Points, in no order, along strands that fork and pass close to each other.
Two points are linked if the straight distance between their rows is under 47.6. Some points are linked to none.
q_219: [  3   4  25  12  14   2  12  13  30 -15  -6  -4  -8  17   4   4   3   4
  10 -23   4  21]
q_207: [ 10   8 -20 -28 -15  12   0 -11 -11   6  27  41   5 -18   2 -21   0  -5
 -20  30 -18 -13]
q_56: [ -6  10   1 -14   1  35  10  -7  -6 -15  19 -18  22 -35   4  27   6  -3
 -10  13 -18  -3]
q_945: [  2  -2   0  -2   0  19  18  10  25  -5   7 -29  -1  -1  11  25  14   5
  17  -7   9   0]
q_823: [ -1 -15   6  21 -12  -6   4   6  -9  -2  10  -8 -19  -6  -2   5  17   3
  17 -13   4   6]
q_933: [ -1   3  20   7   2  13   3   1  14 -23   2  -7 -16  14   9  10  -5  10
  17 -43  -2  20]
q_712: [ -1  14  -4 -18   1  -5  25   3  -5   2   1   1   2 -12   1   4   0   6
  21  -9   7   3]
q_863: [  3   4  13   1  -6 -19   5   1   0 -17   8   6   1  -4  -7   9 -10   3
  -6  -3   5   7]
q_264: [  4  -1  18   5   8 -31  -7 -13  -2  33 -26   5  -5  27 -13 -19 -10   2
 -26   8   2 -12]
q_591: [  3   0  -5  -2   6   9  20   7  28   5 -10 -23 -17  12  15   9  10   3
  31 -21   9  -1]
q_85: [ 10   1 -13  -5   6   7 -13 -29  -6 -10  -5   3   7  -7  -3   0   8   5
   9   8 -13  -3]
q_195: [ 15  10 -11  10  10   0 -18  -4  -1   1  24   8   3 -20 -14   9  -3  -5
  -8  12   3  -7]
q_460: [  5   3 -19 -20   0 -24   8   8   5  -2  11  14  -1  -4  20  -8  -5 -10
  -1   9   6  -2]
q_525: [ -1   3   8  -7   1  -9   8   7   5  -5 -24 -15  -7   6  -2   4 -10 -15
   4 -18  15  -8]
q_17: [ -1  -4  10  -1   9 -25  -3  -8  -5  -5 -17  -2   7  27  12 -11 -32   0
   4  -5  -1   4]
q_491: [-15 -12  10  28 -16 -17  -4  -1  -8  -2   2  -1  -4  15 -11  -1   3   1
   6  -7  -5  13]
q_814: [ -4   8   1 -15   4   2  12   9   4  -1  13  10  11 -27  10  -4   5  -1
  19   8  -4   1]
q_560: [-15 -36  23  13 -13  -2 -17  10  21  -1 -23 -18 -16  41   2  -9  -6  16
   9 -42  18   2]
q_271: [ -5   7 -17  -3  -1  14   7   4   8   1  20 -24 -11 -29  -3  17  12   8
  -5   5  -1   0]
q_330: [  0   0 -13   6  -1  20  22  -4   7  -5  -5 -22  -2  -8   9  22   2  -7
   7 -16  13  15]
q_499: [  3  19 -16 -21  -5  11  -8 -26   1  15  23  22  13 -15   4 -10   5   2
 -21  28  -8 -20]
q_25: [ -1  16  -8 -17   7   7  -6  -7  14  10  14  10  -2 -25  16  -2  18  -5
 -18  18  -2 -15]
q_325: [ -3  20 -11 -10   0  46  10  -4 -16  -3  18 -17  39 -41 -11  21  12   2
 -23  21 -15   1]
q_27: [  5   9 -14 -18  11  46   9  21 -10   5  15 -19  38 -48 -11   2  11   6
 -14  20  -5  -8]
q_697: [ -1  -7   8   2  -1   3  16  24  40  -5  -1 -12 -22  22  17   6  -1  -3
  16 -22   8   9]
q_418: [  3  26  -6   2   8  -8   2 -10   6   3 -13  -1  -3   3  -2   2   8   4
  -1  -1 -11  11]
q_376: [  5  10  20   2  11 -18   0 -16  -1  21 -13   2  -4  16   0  -8  -3  -1
  -1   5   5 -12]
q_281: [-10 -20  20  14   7 -26 -18   4   7  10 -14  17  12  36  14   5  -8  26
  -5 -15  11   8]
q_681: [ 23  -8   4  -6   0 -18   6  -7  -7   8  -3  15 -13   6  -6  -2   1  -5
 -19  20  -7 -15]
q_679: [-28 -16   8  16   4 -25  -9  -8   2  19   0  -3  -9  23  -8 -15 -26   5
  -8  -3   0   8]
q_209: [-10 -20  10   4  15 -25 -18  -3  12  13 -19  30   4  21   1  -5  -2  -1
  -5  11  -3  -2]
q_205: [-20  -9  10  23  -1 -21 -14  -1  17  10 -11 -12  -5  36  -2  -3 -24   6
   1 -25   5  16]
q_962: [ -2  16  -5 -12  -3 -12   0 -11   6   6  10  17  -4  -6  10  -7   3 -11
 -18  16   2   4]
q_123: [ -9  11 -12 -15  10  25  19   2   3  -5   8  -4  22 -34  14   4  22   6
   9  18  -5   5]
q_790: [  6  18  -8   6  11  15   5   3   0  -9   5 -12   7 -21   3  17  -5 -12
   0 -13  15   4]
q_756: [ -2  -2  11 -14  -3   9  -5   7  14 -25  -4 -18  -2   2   2   8  -6   8
  22 -11 -11   0]
q_839: [ -9   2  -2 -12  -9  26  21   9  13  -2   0 -19  15 -20  14  17  25   6
  13   3  10   1]
q_146: [  6  16  -7   1   6  22   2  -6  -2 -20  12  -4  26 -22  -5  20   3  -7
  -2   5  -4   0]
q_719: [ -3 -15  -8  11 -12 -13  -5  -1   8  -7  20 -13   1   4   8   9   0  -1
  12  -6  30  -7]
q_275: [  9  -4 -17  12  -7  -4   3  -4 -18   5  15  -2  -7 -13  16  -6  18   7
  10  -8  -8   6]
q_22: [  4  23   2   7   2  -6   9   7   6  -8  17 -12   8   1  11  16  -9  -2
   2  -6  12   5]
q_581: [ 13 -10   2   7   4 -23 -16   0   0  -9 -17   6  -7  10   6 -14   5   9
   3 -13   4   9]
q_984: [-23 -37  32  22  -5 -13 -11  14   8   0 -38 -14  -1  49  -4   0 -11  21
  -5 -18 -11   5]
q_636: [ 18  14 -31 -21 -14  33  14 -15 -13  19  32  35  12 -22  -5 -16   0 -15
 -28  30  -3  -9]
q_73: [ 26  11 -15   4   8  11 -13  -5 -16   3  21  10   4 -25   2 -10   6 -19
 -19  16  -3 -11]
q_289: [  1  11 -26 -18  -4  21  21 -14 -11   0  -1  -3  12 -24   6   1  11 -11
   1  18 -12  -3]
q_803: [ -3  12   6   1 -17 -21 -18  -9 -21  -1 -10  17   3   6 -14 -14 -13  -9
 -13   8  -5 -12]
q_682: [  8 -11  15  -7   6 -28   2 -10 -14  25  -8  16 -12  13 -21 -22 -10   4
 -21  23  -1 -11]
q_16: [-15 -34  31  18  -5  -6 -10  17  21  -3 -29 -21 -11  55  17 -11 -20   8
  -8 -35   4  12]
q_620: [ -4  -5   1  -5 -18  -2  -3  -2  -1  -3  11 -13   3 -27   9   4   7   4
  10  -6  24  -8]
q_67: [  1   6   0  -7  11 -14  -5  -1  -5  -2   5  16  -1  12  -7  13 -18  -6
  -3   2  -8  -2]
q_895: [ 10  12 -11  -5  15  12   6 -18  -2 -11  -7   8  -7 -20  -5   0   1   0
   5  -2 -13  13]
q_285: [  1  -1  15   3   5  -7   0  -6   1  -9 -13 -17   7  23  12   6 -21 -12
  18 -17   5  -1]
q_23: [ 23  10 -23 -10   5  33  -5  -7  -9  15  20  28   8 -31   6 -15   4 -24
 -26  20   4 -15]
q_415: [ 13 -13 -16 -12  -9  -3   0  -9 -18   5  13  16 -17  -1 -10   4   9   2
 -14  21  -2 -14]
q_989: [-17  -6  20   0 -18 -23  -7  17  13   2 -25 -15 -15  27  21 -19  -7  -3
   8 -39  13   2]
q_463: [  6  -4  -8  -9  11  23   1  12   7 -25   0 -13 -11 -19  -5  22  -2  11
  16 -12  -1   4]
q_49: [  8   1  -5  -2  -3  13  -8 -26 -19  -7  -2  18  10 -19  -8  -7   1 -13
   2  18   3 -13]
q_535: [ 10   7  -4  -7 -11  -2  -2 -13 -16   0   3   1   8 -29   3  -9   5  -4
   2   6  15  -8]
q_163: [  2  -6  -6   3   2 -22 -21  -7 -12   1 -17  26  -4  13 -22 -12 -16   9
 -15   8  -4   0]
q_444: [ -9   6  -2 -14   6  39   0  21 -10  -9   0 -24  38 -53   3  15  16   9
  -1   8   7  -6]
q_676: [-12  -6   1  17  -3 -18 -12 -12   2  15  17   3  -6  14 -11  -9  -1   7
  -6  10   1   3]
q_440: [ -8  -2 -12   4   6   1  -3  -4   0  -1  -9  12 -29   5 -15  -4   3 -12
  -3   1 -20   8]
q_601: [ 11   6 -22  -5  -2  24   9   0 -27   3  25  24  17 -16  11   8  17   6
  -8  14 -15   6]
q_242: [ -7 -31  25   6  24 -29 -25   9   6  22 -29  19   0  28   5 -22  -9  14
  -1   7 -20  -2]
q_692: [ 14   4 -32 -23   0  36   8  -5 -16   2   0  14  11 -37   7  -4  11 -16
 -18  27  -4 -10]
q_886: [  9 -19  -9  -4  -7   6  -3   5 -14  -6   9   1 -17 -16 -11  14  14  -9
  -2  12  -4  -7]
q_233: [  6 -17  -6  -9  -7 -16  -2  18  17 -21  -9 -23  -9  26   7   5 -14   2
  19  -7  11   0]
q_279: [  1 -11  -7   4 -14  -5  10   4  14 -12   7 -22  -1  18   0  12 -10   6
  25 -18  24   5]
q_400: [-10  -5   8   7  -7 -16   5  21  19   4  -6 -12 -13  26  20 -17   4   0
  18 -23  15  11]
q_55: [  0   2  -2   8  -1  -9  -8  -4  -1   3  25  16   1  -8 -20  -9  -1   0
   2  19 -10   0]
q_48: [  4 -15   3  19  10 -31 -20  -2 -12   7 -22  17  11  28  -6 -24 -13  17
 -15   9 -13  11]
q_864: [ -8 -20  19  10   6   0  -2   6   5 -18 -14  -5 -17  34  11  13 -14  10
  17 -37   5  15]
q_449: [-21 -24  31   7   7 -26  -8   9  -2  13 -34   1  -3  43   3  -6 -19  27
  -1 -14   6   4]
q_244: [ -7  -6  -1  -2  -5   0 -13 -20   5 -23  -7  -5  -1  -2   6   0   1   8
  16 -11  -5  11]
q_481: [ -8 -19  17  21  13 -18 -12 -12   8  15 -11  21   2  17  13   0   3   6
  -2 -13  14   2]
q_157: [  7  18  -4  -8  -1  11  16  -5 -16   7   5  18   3   0 -24   1  -4 -19
 -19  31 -11  -6]
q_75: [ -4   7   6  -1  -3  -7  16   8 -11  -3   2   2 -18   0 -17  -8   8 -17
  -1   4 -10   7]
q_822: [ -5  -5   2   4 -17   8  -8  13  -5  -9   5 -27 -12  -7   6  -1  11   6
  22 -26  17  -2]
q_592: [  2  32  -6   6  -1  13   5   2  -3   6 -11  -2   5  -3 -12  -2   8 -14
   7   8  -8  -5]
q_432: [ -1   2  14   9   9  -9  -6   4   9  14 -21 -13  -9  18  -8  -3  -4 -22
   3   2   6 -11]
q_5: [ -1   2   6   6   3  30  10   2   4 -15   1 -12  -6 -28 -14   2   7   4
  25 -10  -2   5]
q_715: [ -4   5 -19  -2  -5   6   4   5 -18  14  25  12  -2 -12  16  10  14   0
   1   9  -2  -9]
q_265: [ -1  17  -9 -10  -3  28  10  14  -5  -1  24   5   3 -31  -5   6  11 -10
 -25  19 -20  -7]
q_544: [  8  23 -11 -16  -8  10  14   7 -18   2  17   2   6 -25 -25  -1   5  -2
 -15  25 -12  -8]
q_322: [  5 -11  11  15  14 -28 -19   8  -4   3 -19   8  15  37  -6 -10 -21  -1
   3  -5  -3   6]
q_196: [  0  22  -7   7  -2   9   5  23   0  -1  -1 -11 -12  -6 -17  -7   5  -5
  11  -8 -12   5]
q_183: [-11 -15  15  15 -10 -11  -6   2  14   8 -18 -15  -8  30  -9   3  -4  12
   8 -21  16  -3]
q_583: [  1  12   2  10 -15  -9   2 -11 -24   1   6  17   4  16 -16  -2   1 -14
 -20  21 -11  -2]

A fork is a point with three links, a tip a point with one. Leave the first point through the second and follow the links. Name the first fork or tip that comes.
q_481 / q_281 -> q_676
q_157 / q_583 -> q_886
q_264 / q_376 -> q_265
q_205 / q_183 -> q_242

Follow the links from the first point to the second, and from the first to the third. Name the last point that the two ways share.
q_16 / q_756 / q_697 -> q_676
q_463 / q_440 / q_73 -> q_85
q_209 / q_712 / q_275 -> q_676
q_281 / q_67 / q_27 -> q_790
q_207 / q_989 / q_933 -> q_697
q_601 / q_499 / q_933 -> q_23
q_205 / q_989 / q_863 -> q_945
